Each row is a point on a landscape with many peaks, with its height.
A climber steps from a point to the highest of its 2 nearest points, and stops where none of them is higher. Distance is the straight distance between rows; heights are no part of it.
guko: 116,71,117,72,112,76,102,101,97,107,110,99,126,24,107,122,100,69,105,110,145,125,108,65,97,111,118,64,129,128,103,148,85,106,113,124,158,65  height 321
guna: 100,93,86,85,93,81,125,86,90,110,111,75,114,138,108,99,119,121,127,93,114,120,129,124,101,99,125,78,21,97,83,83,137,68,127,71,73,103  height 225
Vaveb: 78,90,104,103,117,74,93,111,78,112,112,92,104,133,136,82,127,63,115,97,100,99,104,89,105,105,144,47,112,46,77,98,110,60,52,113,102,108  height 467
fuzeg: 72,129,130,96,103,130,138,131,86,96,89,99,131,83,53,151,83,149,131,107,69,123,89,100,122,111,51,142,70,117,78,113,95,88,153,87,76,99  height 314
vezel: 87,101,114,112,93,111,132,81,84,81,69,109,102,136,43,123,90,137,129,79,83,84,100,97,138,124,46,111,89,86,107,85,114,75,155,105,61,111  height 291
dar: 99,133,105,105,109,111,93,103,136,81,109,142,69,109,70,97,81,72,98,83,152,135,91,137,60,85,90,86,82,28,115,122,95,106,61,125,85,90  height 277
nido: 48,166,138,100,83,90,83,102,96,74,109,119,78,142,91,74,101,107,95,83,71,95,80,87,127,103,71,110,139,42,117,70,114,71,78,117,115,124  height 444
tanam: 115,66,64,103,100,56,120,73,92,95,89,51,96,166,87,82,75,128,74,91,63,88,99,84,107,92,123,102,66,158,127,56,129,109,118,85,72,114  height 433
tal: 69,138,141,79,58,82,64,99,89,116,99,102,98,84,135,56,133,78,83,106,63,91,86,94,130,97,107,126,142,79,120,79,118,82,83,85,176,127  height 68
Nof: 64,147,111,50,123,90,78,92,102,142,79,106,115,116,108,42,115,67,102,137,111,120,103,125,53,121,130,91,99,62,112,95,105,127,23,128,121,122  height 365
mupur: 61,114,139,61,128,103,120,79,72,95,73,104,128,100,75,86,103,97,131,116,120,108,129,67,113,163,67,77,140,103,114,129,83,108,94,120,107,59  height 577
Daru: 116,140,89,114,116,129,88,107,146,102,93,138,80,115,85,91,90,86,87,95,149,106,99,167,58,83,91,121,68,60,107,109,86,141,57,106,68,93  height 295
mef: 103,62,94,66,104,83,101,93,78,138,111,63,119,91,140,95,129,97,115,122,116,73,148,82,95,98,136,77,98,130,64,117,97,82,102,89,116,81  height 359
Zef: 115,67,107,98,68,96,112,85,85,109,94,79,98,76,85,111,87,134,68,97,58,65,97,61,131,112,70,140,133,157,121,87,110,111,171,98,109,100  height 568
sugu: 119,51,89,101,87,81,106,67,84,115,93,81,105,115,115,101,126,96,117,98,116,64,136,83,122,107,111,66,102,105,93,87,106,66,124,100,93,94  height 356
lat: 118,57,101,122,64,108,106,105,85,124,81,84,108,67,96,149,123,118,118,100,78,67,107,90,145,86,99,132,92,119,78,124,105,69,160,75,110,105  height 422
nuzad: 77,109,128,79,131,85,96,107,89,128,82,93,110,87,118,73,108,74,104,139,105,91,105,89,89,122,122,108,127,110,84,141,85,123,61,113,126,79  height 410
Bol: 122,95,100,59,109,125,137,80,78,121,71,78,136,81,67,153,97,143,113,100,100,123,100,96,107,81,120,127,34,178,113,122,97,137,140,65,84,52  height 142
Bomo: 133,89,102,120,76,126,116,80,105,86,67,132,89,89,61,147,112,105,150,58,124,87,106,130,129,82,69,95,59,61,108,102,105,64,144,103,65,109  height 311
Rigef: 110,81,95,89,64,109,106,93,81,103,142,80,123,33,114,138,117,125,95,100,85,131,106,92,123,104,100,93,66,142,86,109,129,78,165,69,140,93  height 115
lilef: 65,161,80,112,85,112,87,148,108,83,150,88,85,144,112,95,101,128,88,104,55,138,77,111,94,77,117,141,79,113,88,65,112,106,79,68,79,124  height 435
gaf: 91,148,127,92,74,119,81,93,117,112,93,129,97,84,109,79,124,105,105,85,120,88,117,151,114,92,66,136,99,46,113,95,122,91,104,84,128,110  height 361
Vur: 91,127,82,64,104,104,118,82,99,119,107,88,119,145,114,69,121,126,120,107,123,120,139,150,72,106,109,91,22,79,89,66,121,94,96,78,62,110  height 208
Sebar: 111,87,79,103,105,99,132,84,101,106,74,80,102,138,82,109,106,125,106,89,101,101,111,131,107,78,120,124,14,120,101,103,126,103,123,62,59,98  height 245
mel: 111,72,93,99,49,113,77,85,90,120,130,72,105,49,142,107,138,112,73,105,73,96,122,107,115,86,107,118,98,132,92,95,119,80,135,57,153,110  height 98
keko: 118,87,98,49,113,102,118,62,93,89,79,88,109,102,77,61,64,143,81,107,102,101,111,88,74,114,97,105,89,183,138,75,93,144,124,96,67,81  height 166
rova: 107,92,112,57,113,110,115,87,95,99,93,91,110,67,84,81,71,132,74,109,101,97,114,70,82,119,80,123,125,183,131,105,76,159,130,108,98,68  height 177
Tope: 92,98,121,117,137,107,101,121,85,75,64,143,88,80,84,142,82,74,153,101,106,102,81,83,130,127,79,63,121,49,72,157,72,68,84,128,105,96  height 497
Zake: 65,144,89,117,100,90,82,131,103,55,138,110,75,171,98,107,93,102,110,74,89,123,73,79,102,91,116,70,99,38,92,81,107,53,49,122,61,115  height 278
zimi: 78,168,92,60,95,113,83,113,120,109,138,102,116,86,129,67,93,108,61,118,102,151,107,150,50,92,98,114,59,91,111,76,112,136,66,81,126,115  height 347
zaro: 131,54,56,90,85,72,99,67,96,106,95,51,94,128,111,71,88,104,68,102,75,67,117,83,84,75,130,90,92,166,122,52,100,115,109,100,88,124  height 407
Lut: 145,35,69,113,128,100,111,56,109,93,71,104,97,116,106,96,101,58,101,92,143,71,113,97,56,89,116,60,124,117,95,124,75,120,97,129,79,70  height 222
gedu: 51,141,138,87,115,102,97,148,85,112,129,97,129,81,131,83,108,108,120,118,85,119,89,108,113,120,110,109,90,90,67,130,112,83,74,71,120,91  height 468
lop: 126,44,90,83,129,85,102,59,100,111,67,89,98,98,116,88,99,73,94,112,129,59,120,65,67,106,116,74,159,142,107,131,68,129,93,135,123,64  height 204
ruv: 103,123,85,117,64,147,55,118,109,117,130,91,93,59,137,104,125,109,65,104,72,116,89,157,88,84,91,146,89,108,97,102,120,115,85,60,144,112  height 383
sogiv: 82,92,107,68,94,83,101,115,74,112,150,63,121,51,140,92,97,112,79,128,82,127,118,65,99,120,112,88,109,150,83,110,108,110,115,82,146,79  height 362
Luvu: 63,128,105,106,99,78,101,105,73,98,115,77,104,170,128,77,130,117,129,98,65,87,115,91,133,117,115,95,98,78,80,66,121,57,88,86,72,122  height 327
puv: 132,101,96,105,77,148,116,91,102,110,86,115,118,43,70,150,110,117,112,74,105,113,95,143,115,68,88,143,38,121,102,115,112,109,152,77,87,92  height 385
Rora: 105,131,120,102,111,148,103,115,123,102,94,138,114,38,72,117,81,104,82,93,127,126,92,135,84,96,58,151,93,116,119,127,75,156,109,105,102,81  height 486
mev: 157,30,63,147,79,87,88,86,117,96,127,87,77,85,115,120,84,71,59,85,98,82,88,90,90,50,126,87,108,135,97,88,86,104,123,95,108,113  height 502
Vodim: 75,101,108,52,112,96,117,59,69,102,76,90,121,127,96,59,120,100,118,106,122,90,147,81,107,160,79,64,130,80,113,91,105,95,95,112,98,77  height 612
zuse: 144,41,61,108,108,110,122,45,86,82,55,113,109,136,65,99,95,82,129,71,134,87,116,98,93,119,102,53,97,104,109,97,93,102,112,114,47,66  height 244
tizos: 99,73,94,76,111,71,97,60,101,74,108,101,128,131,75,55,67,93,92,82,119,117,106,75,87,152,70,33,148,71,141,47,125,90,87,138,115,77  height 261
sefa: 93,102,95,131,71,75,96,82,88,104,92,79,86,164,110,92,129,122,115,87,60,59,113,97,149,96,102,124,98,84,100,57,126,57,121,84,78,139  height 298
gile: 67,126,127,74,141,112,129,113,97,99,112,113,135,102,93,97,93,103,126,123,146,160,118,112,69,129,87,72,64,83,87,118,81,106,77,101,81,66  height 534
raza: 142,52,65,107,110,94,125,74,100,93,84,82,95,119,86,107,80,106,86,86,118,109,96,120,82,59,144,91,26,150,106,97,115,115,124,79,60,88  height 228
Tonu: 55,156,107,117,108,113,78,156,114,80,99,107,73,155,107,81,116,95,89,100,56,92,56,83,125,86,122,143,141,97,105,80,93,107,40,109,88,122  height 431
suba: 115,61,107,90,77,82,120,69,83,106,86,83,120,93,69,125,96,139,110,90,84,60,101,55,151,124,74,107,106,139,119,79,123,83,172,100,105,88  height 531
fatom: 72,135,134,88,54,72,65,109,94,100,138,113,96,67,129,86,108,76,82,95,77,131,69,93,115,89,118,87,118,53,106,91,129,60,90,95,185,119  height 54
misu: 102,95,109,131,119,92,78,104,116,114,80,126,75,109,108,92,124,31,114,110,117,86,69,111,87,82,149,85,128,48,79,145,88,85,44,123,120,104  height 538
fom: 127,73,80,108,52,67,83,81,113,101,151,95,99,94,126,105,106,95,89,66,120,105,107,100,106,73,115,51,73,63,106,45,134,47,133,93,124,120  height 179
Bubus: 105,115,83,96,138,122,125,100,125,101,90,110,103,128,92,80,77,118,89,133,126,120,95,128,47,108,97,115,59,129,100,105,60,162,75,96,38,78  height 540
Muri: 108,116,98,109,100,139,111,116,117,85,130,124,97,59,75,117,67,119,75,94,106,150,83,133,74,84,76,133,53,123,108,107,90,141,123,81,77,88  height 463
seb: 98,111,112,70,98,120,101,84,91,132,70,95,120,89,108,95,140,115,134,110,123,62,150,115,113,115,87,126,86,114,94,115,96,104,108,87,98,78  height 257
rad: 64,120,101,85,100,81,78,151,83,111,139,83,112,99,150,75,116,65,80,119,63,133,73,90,91,79,155,93,111,112,85,93,110,97,45,96,146,118  height 322
pefi: 78,102,130,97,58,90,75,106,79,120,115,78,112,71,157,83,139,105,87,107,60,76,104,82,142,100,108,119,134,101,90,89,118,64,108,57,161,115  height 82
Mafer: 119,73,103,83,105,79,114,110,79,89,109,87,137,54,76,167,70,130,143,104,94,109,91,41,138,134,67,62,97,139,88,104,96,73,154,109,115,83  height 363
tifa: 106,122,139,63,99,105,93,70,112,110,80,129,119,35,82,91,130,78,112,90,157,115,120,114,110,114,80,104,116,80,138,126,97,104,113,124,151,87  height 323
vefu: 60,125,141,98,138,90,95,138,87,119,102,105,111,103,116,66,113,65,122,123,74,97,66,88,111,126,146,95,117,88,72,150,90,90,41,108,122,91  height 436
Nove: 93,119,115,82,84,104,119,63,99,93,92,104,101,117,86,71,107,128,105,84,109,88,122,109,115,118,58,106,92,98,119,66,117,92,140,97,88,103  height 317
sufo: 106,93,104,95,92,75,96,107,104,96,131,92,91,86,121,85,93,79,83,97,113,119,107,93,87,92,104,73,110,91,109,89,108,101,93,109,121,102  height 326
mubun: 131,100,128,94,97,137,108,73,110,104,49,128,108,49,70,123,134,89,128,72,144,71,121,110,124,101,58,116,125,85,130,124,77,111,124,124,102,82  height 299
Voniv: 99,78,91,109,97,59,115,82,92,83,115,70,104,155,74,83,60,132,92,94,68,96,89,69,113,125,79,88,98,138,121,49,123,101,124,105,72,102  height 461
Biru: 78,92,115,119,104,68,85,142,77,103,132,82,114,113,152,95,121,86,112,98,59,81,84,66,140,99,153,71,117,87,68,101,103,45,68,89,118,113  height 432
mugil: 135,66,72,86,87,76,102,82,108,99,147,97,106,102,112,85,86,94,86,61,143,135,108,113,64,74,124,28,59,81,110,48,139,78,112,111,89,108  height 199
zov: 54,118,126,100,133,128,126,95,72,96,58,109,105,132,66,88,102,115,124,117,90,79,116,82,117,153,53,122,139,93,98,124,74,123,89,108,60,73  height 546
nub: 87,100,62,100,140,102,115,92,89,108,73,72,96,174,120,72,118,101,113,133,87,72,118,101,66,115,130,97,107,116,75,99,72,127,46,101,46,103  height 574
tuvuz: 132,69,73,144,72,87,85,66,114,72,96,119,60,150,83,98,91,81,93,59,116,69,97,96,109,93,86,66,131,39,135,59,104,77,94,123,72,109  height 214
Gekaz: 52,141,114,124,134,127,115,125,96,61,99,137,84,141,54,112,73,121,129,97,96,123,89,99,100,130,60,88,94,44,83,115,80,72,79,103,52,100  height 240
dul: 90,73,106,80,124,80,90,109,84,136,101,72,114,91,153,82,125,67,100,131,100,78,117,82,86,89,153,82,123,116,60,134,88,96,63,100,135,91  height 382
momaf: 99,93,79,76,98,105,101,112,87,120,137,62,114,56,141,93,101,115,74,133,84,129,119,101,66,98,127,109,79,163,80,115,96,136,97,72,126,83  height 380
Nufo: 120,96,114,92,108,109,115,91,114,65,101,133,108,65,65,118,75,95,120,68,153,133,104,106,92,108,66,56,94,88,126,102,91,95,120,124,92,83  height 366
Nupa: 152,50,69,134,95,112,104,74,115,102,79,89,68,98,94,99,90,92,67,95,92,56,91,104,89,54,113,134,102,157,103,106,82,136,127,97,75,108  height 466
Siz: 105,129,74,46,98,122,100,65,113,129,83,94,136,91,116,66,111,131,98,115,128,82,148,160,63,101,116,109,29,112,112,75,105,126,93,79,76,113  height 220
Momag: 75,128,74,118,109,90,105,145,95,99,131,57,94,153,122,93,105,125,91,129,47,125,86,87,95,91,141,135,79,149,76,74,98,120,77,69,62,123  height 408
pasu: 106,82,103,148,113,109,103,150,92,91,75,115,81,96,97,152,92,114,135,100,61,64,69,84,144,104,93,120,120,78,55,139,82,57,120,102,70,126  height 416
nol: 118,89,93,34,112,100,131,53,75,101,68,81,128,112,73,93,92,150,109,100,113,108,119,91,95,106,120,95,48,176,132,88,113,119,135,78,70,64  height 155
famur: 97,119,105,108,45,77,51,118,113,90,140,117,71,71,118,104,104,58,63,89,89,137,63,93,92,57,131,91,116,51,119,93,114,77,73,106,169,119  height 43
Vad: 75,137,97,129,129,120,116,127,116,91,96,100,76,161,72,91,94,124,101,115,79,99,84,106,92,111,85,141,99,104,89,95,83,130,77,93,35,108  height 499
Loma: 125,82,58,145,80,100,73,134,121,95,148,94,75,99,136,118,111,68,79,92,105,120,85,123,76,36,149,91,91,90,71,100,98,87,78,84,109,120  height 579
Goso: 125,94,109,124,87,102,83,87,131,106,75,124,58,85,100,84,112,62,78,92,123,74,101,116,96,72,91,122,136,69,126,109,84,117,84,117,121,112  height 331
nuduk: 55,178,112,120,112,130,90,157,120,94,129,107,94,144,88,97,91,142,96,108,65,120,69,118,100,96,88,154,88,85,77,89,101,102,74,70,60,113  height 462
pino: 120,89,107,114,62,114,100,111,108,81,118,124,93,31,88,145,78,117,84,74,87,114,82,96,121,93,59,109,107,93,110,98,108,81,162,103,124,119  height 450
zulon: 96,146,108,75,68,114,107,73,114,89,124,119,97,99,100,72,104,127,94,74,117,116,115,141,95,86,69,113,62,80,112,63,132,96,135,83,107,111  height 337
mor: 111,89,100,71,85,116,123,100,75,115,119,79,133,43,92,148,112,130,114,105,94,130,111,88,110,101,107,108,59,168,86,128,104,112,150,71,116,64  height 128
vuf: 106,84,114,142,96,76,71,132,99,86,106,119,79,96,127,127,106,84,118,88,79,70,70,80,143,92,129,74,125,42,78,119,90,34,79,95,117,128  height 396
femiz: 107,81,107,106,125,71,88,125,112,60,127,124,102,54,75,131,24,102,107,96,114,134,69,57,103,123,59,46,120,89,109,100,95,76,116,134,138,96  height 425
Tup: 47,155,107,91,121,100,104,113,84,87,122,102,101,172,111,74,117,109,121,99,86,119,107,109,101,119,107,85,88,46,82,76,113,69,59,95,64,107  height 303
Zumom: 89,122,136,110,97,144,106,135,112,96,82,129,99,36,65,128,78,107,82,97,89,101,83,111,106,101,40,167,139,92,112,127,87,121,127,115,114,98  height 517
Der: 141,90,98,98,100,107,119,116,98,88,108,105,125,34,87,174,97,99,159,85,126,137,103,98,109,84,95,60,51,114,73,133,86,81,135,94,99,88  height 336
feted: 88,105,75,149,110,80,83,122,100,54,122,104,67,165,90,122,73,100,114,83,73,93,64,60,122,111,108,70,130,56,95,75,96,63,68,127,59,119  height 256
siv: 82,149,101,52,115,94,81,110,123,135,109,112,115,99,118,61,106,80,86,118,133,144,109,149,38,94,123,91,66,56,107,90,113,125,40,109,125,117  height 348
kepav: 113,93,65,105,134,118,93,98,116,136,71,84,113,119,122,110,109,107,103,148,103,43,116,126,59,87,128,139,82,159,60,142,63,152,78,79,77,82  height 465
Raku: 87,122,108,58,134,94,93,75,106,132,61,102,108,97,101,52,107,69,96,139,125,97,122,118,58,129,112,107,117,90,118,121,83,144,48,134,121,98  height 387
rukuv: 106,88,101,132,90,86,90,113,101,84,107,115,79,103,111,126,109,93,134,84,111,87,102,101,127,96,104,68,94,41,82,112,105,44,102,101,90,116  height 367
dus: 100,99,119,93,103,108,125,127,78,90,86,96,123,63,62,168,72,133,143,99,72,115,90,68,135,115,50,101,87,119,78,114,93,72,164,104,94,105  height 338
gedif: 74,125,104,117,94,111,133,130,98,87,115,99,106,116,65,145,79,152,110,93,61,141,77,121,117,94,80,143,36,101,79,107,126,82,151,63,77,117  height 289
rero: 134,60,98,101,116,81,108,102,104,63,111,106,124,59,73,140,53,104,129,86,129,120,90,64,109,128,69,40,108,121,108,100,92,84,126,129,106,77  height 395
tatus: 89,114,121,115,129,90,87,145,106,62,108,139,72,73,74,135,39,97,109,98,93,125,59,70,112,109,66,75,117,61,90,131,84,70,98,129,120,112  height 457
zuzo: 101,98,88,135,143,111,100,95,118,99,69,114,80,132,107,94,120,50,111,118,116,71,90,117,75,97,118,100,130,71,72,144,75,123,52,119,81,89  height 578
fibov: 121,69,98,58,116,90,103,70,100,103,76,81,93,80,104,64,81,103,70,115,111,68,122,68,66,115,105,100,155,173,134,108,70,156,99,128,118,76  height 189
fulof: 117,70,83,121,57,99,90,92,92,107,108,67,79,85,115,99,102,114,47,103,38,76,95,77,118,83,92,143,130,155,119,70,103,120,135,86,118,121  height 532
Dilum: 107,80,105,52,100,84,92,92,92,121,122,83,115,22,127,85,106,85,65,118,117,125,119,70,84,114,119,90,131,148,113,128,97,124,113,109,173,76  height 342
dirul: 131,83,90,124,110,119,128,105,115,76,101,115,86,87,64,115,56,111,87,89,111,124,74,109,78,80,88,119,73,142,107,110,84,142,126,100,51,86  height 487
sulet: 69,122,68,81,85,81,76,149,98,89,139,92,90,122,142,85,109,73,62,108,79,144,80,93,68,61,144,92,107,112,109,51,109,114,47,113,132,130  height 304
meged: 96,58,84,38,124,91,111,59,67,128,75,82,127,123,116,63,126,91,111,109,135,81,157,70,77,143,116,38,134,94,102,101,100,102,82,122,106,78  height 576
runi: 93,82,109,100,133,99,120,90,79,76,72,118,116,99,76,118,85,72,141,100,133,116,108,74,103,145,82,44,130,77,93,141,74,98,87,132,97,66  height 536
maro: 130,87,84,135,136,120,126,103,136,75,92,128,79,111,80,108,68,88,91,102,132,107,70,123,45,81,95,109,88,127,95,123,65,159,93,111,43,76  height 511
Rusiz: 105,125,73,94,92,133,68,120,109,134,109,82,124,70,138,92,110,116,73,132,91,96,118,153,73,99,110,140,69,137,83,117,97,142,73,63,117,100  height 411
giv: 130,74,89,61,93,86,90,39,105,93,85,108,107,115,101,44,104,86,81,69,137,93,128,100,84,122,88,41,132,67,152,46,125,93,99,129,109,103  height 280
Dolis: 90,84,108,97,111,76,82,86,88,133,88,118,91,127,113,71,133,28,111,104,108,105,85,92,84,95,160,49,130,34,91,111,102,72,40,137,127,116  height 501
bosi: 107,103,82,147,116,117,79,145,121,109,116,95,90,92,133,113,113,72,95,115,95,92,72,123,85,65,138,123,108,106,53,141,90,108,62,75,105,101  height 535
godov: 53,171,130,89,78,98,59,126,111,92,105,125,79,134,96,65,120,81,94,94,80,104,63,104,110,83,112,129,121,49,118,85,114,83,41,113,127,121  height 415
mamat: 73,125,112,107,130,129,101,96,91,121,47,105,101,134,95,80,124,101,119,126,96,47,120,114,115,139,76,144,130,86,89,130,79,130,62,100,68,86  height 581
Dok: 91,114,80,118,134,125,107,94,100,112,62,111,96,148,100,89,125,88,123,118,120,71,124,133,90,122,99,114,96,73,77,125,78,124,59,97,51,85  height 620
ziza: 91,70,106,83,102,63,132,74,76,97,97,61,124,137,65,108,73,154,108,103,72,84,100,52,133,141,79,98,92,161,116,76,129,98,152,93,87,76  height 494
Pege: 137,48,107,129,67,87,89,101,113,88,103,115,93,33,94,143,72,104,77,86,89,76,75,58,137,106,65,100,140,98,120,88,93,83,157,109,134,114  height 420
vefet: 115,63,83,116,101,100,134,64,81,89,54,93,104,148,54,121,102,114,136,81,103,83,113,96,129,123,88,85,74,105,106,107,110,87,132,98,49,85  height 266
Sepak: 111,93,88,121,94,106,100,92,97,67,87,134,84,110,77,140,92,96,150,68,126,101,108,109,122,114,67,51,84,27,95,105,100,48,117,112,75,104  height 340
nisu: 64,105,109,109,119,82,117,120,66,107,111,68,108,144,117,95,114,122,131,120,67,88,110,79,126,129,120,103,92,115,58,109,102,78,95,79,62,96  height 353
kip: 68,123,91,82,114,87,115,125,82,123,123,57,120,137,125,85,108,140,112,138,70,119,116,105,94,113,128,123,49,136,65,96,106,104,92,58,69,103  height 379
gutu: 83,158,119,76,77,97,71,83,116,111,93,118,83,119,111,55,127,82,98,92,117,99,114,139,92,91,93,110,104,27,126,78,122,87,66,108,131,119  height 384
tem: 122,136,91,115,93,125,66,101,149,115,81,130,70,87,96,81,103,70,71,98,125,86,96,157,75,67,96,143,103,68,128,112,94,146,60,107,114,113  height 312
kazi: 79,102,151,97,96,85,91,92,92,114,70,104,86,81,99,74,108,84,88,118,82,66,97,64,133,127,76,125,173,94,120,119,93,107,97,121,136,100  height 514
vafom: 83,122,140,101,89,117,86,118,105,119,91,111,92,42,97,88,97,93,67,115,74,100,86,98,112,109,70,162,153,106,118,128,97,132,103,103,148,103  height 550
pigu: 107,79,77,80,83,63,89,82,99,104,106,76,98,130,131,63,104,81,74,88,108,93,117,87,80,87,110,53,120,94,130,31,115,99,78,124,115,126  height 302
Favom: 133,57,71,126,81,87,73,103,125,104,120,90,78,96,141,103,115,46,61,100,107,90,101,105,78,30,142,88,122,100,94,83,86,101,75,101,135,130  height 541
Bogeb: 128,97,101,113,80,137,112,129,100,103,96,113,119,25,86,174,107,110,140,85,103,122,94,123,117,78,79,116,62,107,74,135,92,91,141,84,105,96  height 360
Subo: 137,94,105,80,96,146,101,53,100,127,41,116,114,67,76,111,137,107,123,84,138,45,134,121,115,88,81,138,95,126,125,110,78,126,126,106,81,76  height 279
Zot: 117,93,76,157,96,92,87,107,121,67,101,115,47,151,94,115,99,73,94,79,108,85,78,94,95,75,113,79,133,47,101,93,88,86,66,124,69,112  height 233
zalit: 118,104,91,103,71,150,98,89,100,129,76,102,105,61,87,113,114,130,77,88,74,78,102,142,114,86,75,186,72,129,110,99,118,123,148,74,96,105  height 414
ges: 42,150,141,66,121,98,127,119,84,94,136,100,143,96,106,91,94,132,125,124,111,152,117,102,97,131,80,78,64,94,68,98,107,78,108,78,102,83  height 503
vep: 106,107,121,91,95,92,100,100,118,87,119,126,93,51,95,99,86,80,96,82,143,135,104,108,93,97,85,77,100,74,122,112,108,94,114,119,133,98  height 346
dumef: 122,101,85,60,106,122,98,61,111,125,72,103,114,85,117,71,129,95,108,99,152,74,152,144,77,96,108,93,67,92,111,94,98,111,91,101,93,100  height 236
kom: 72,129,108,114,133,112,103,120,107,68,104,140,79,125,69,112,78,85,126,97,127,135,87,113,82,112,91,66,91,27,85,135,85,81,59,120,73,90  height 260
duger: 108,82,91,154,59,104,78,131,102,96,113,87,70,92,121,124,114,99,60,96,39,74,72,77,130,70,105,144,152,111,98,80,95,95,111,86,116,134  height 496
Tedab: 92,106,98,133,90,88,81,137,108,89,108,93,67,116,118,95,107,77,70,106,64,83,72,74,115,75,113,125,154,114,103,85,88,116,71,107,109,121  height 464
tuvuk: 136,63,80,120,78,124,110,75,98,118,60,88,79,91,76,112,101,118,67,84,71,58,96,115,122,60,101,168,78,146,116,100,110,120,154,79,81,113  height 440
Vam: 87,108,69,139,142,100,117,118,100,81,93,82,77,189,104,89,107,95,109,120,72,91,84,78,86,108,128,102,125,115,73,94,76,123,56,106,32,104  height 537
pov: 152,50,68,95,101,88,114,78,104,92,117,100,107,93,91,97,74,95,94,69,146,130,99,118,68,72,135,49,43,126,107,75,123,95,127,100,66,92  height 213
naled: 98,91,109,133,73,107,100,127,93,110,99,92,90,88,105,121,111,119,105,99,60,72,90,98,137,91,87,146,116,99,79,109,110,79,133,80,94,122  height 456
mazan: 111,83,77,137,131,107,111,123,114,108,102,92,98,109,117,123,105,91,112,130,105,85,90,110,70,78,128,123,84,139,42,148,74,130,88,82,67,80  height 500
Bino: 64,127,146,92,92,79,99,71,94,85,88,109,91,117,84,61,91,100,87,95,85,83,98,69,132,137,46,92,165,68,134,68,112,89,106,124,133,108  height 478
Dazof: 145,35,104,153,84,79,84,83,121,90,82,116,74,74,102,127,92,73,82,84,115,48,86,68,120,91,91,84,154,79,115,96,77,87,120,117,122,111  height 381
Dede: 122,94,115,118,85,134,118,119,110,80,76,129,88,56,52,148,69,113,100,74,90,94,79,103,116,90,44,140,118,96,116,105,88,97,159,124,81,112  height 483
guduv: 80,155,104,91,77,135,77,113,114,100,141,109,98,60,114,84,97,114,53,104,79,140,91,145,80,95,69,143,89,101,111,92,119,132,90,76,144,107  height 364
vati: 112,92,84,135,84,99,126,100,108,85,97,97,76,128,61,130,80,132,93,70,77,106,81,121,120,74,95,133,46,99,113,90,132,94,147,80,62,123  height 265
fitap: 74,102,106,96,99,75,90,144,78,100,167,72,109,59,146,97,88,82,69,124,66,152,81,74,95,102,133,73,110,126,77,108,111,103,80,91,151,97  height 343
Kop: 128,61,120,120,77,69,71,68,118,114,77,113,72,88,108,85,117,44,72,94,121,69,101,81,107,88,112,85,157,66,131,89,86,91,86,120,152,117  height 355
Safur: 57,122,127,85,102,47,84,107,86,87,141,100,108,122,105,77,74,77,91,99,87,129,70,59,104,119,104,45,129,59,113,62,122,68,69,137,136,108  height 221
deted: 104,114,51,98,120,117,81,113,124,131,89,71,122,117,139,90,110,99,86,145,92,64,114,139,49,76,145,121,83,141,64,114,75,145,44,77,88,118  height 439
zat: 141,29,85,128,75,84,105,75,97,113,86,84,104,92,95,141,114,103,117,90,110,57,114,81,140,81,118,85,84,119,89,106,101,64,150,88,98,100  height 386
malun: 82,116,99,92,148,111,125,99,106,87,95,113,98,144,86,71,80,91,97,118,132,139,106,116,48,125,92,80,92,82,104,103,75,135,55,113,60,78  height 571
Saz: 89,97,112,92,90,55,90,81,109,72,144,94,113,109,92,79,57,108,89,85,106,113,82,64,103,124,65,48,133,73,131,33,129,76,106,128,136,99  height 241

Where does a climber stop that starts at each point below?
Bogeb => Loma
Subo => Vodim
Zot => Dok
Bomo => Dok
nol => vafom
Nove => vafom
giv => Vodim
Safur => Vodim
famur => Vodim

Call two points neighbours if one is among the 2 nearest of the other. Go from one point of each pair to the other, from neighbour to neighbour, staying as high as possible. Name the lowest point that can't be avoided.
vafom and malun => Muri
Zef and vafom => godov
vafom and Loma => zimi
Vodim and Dok => zov

Write out the way that a climber takes from each point below.
Saz => tizos > giv > pigu > sufo > vep > Nufo > rero > femiz > tatus > Tope > runi > mupur > Vodim
dumef => seb > Subo > mubun > tifa > vep > Nufo > rero > femiz > tatus > Tope > runi > mupur > Vodim
fatom => tal > pefi > mel > Rigef > mor > Bol > nol > keko > rova > fibov > lop > Lut > zuse > vefet > vezel > Nove > zulon > gaf > gutu > godov > nido > Bino > kazi > vafom
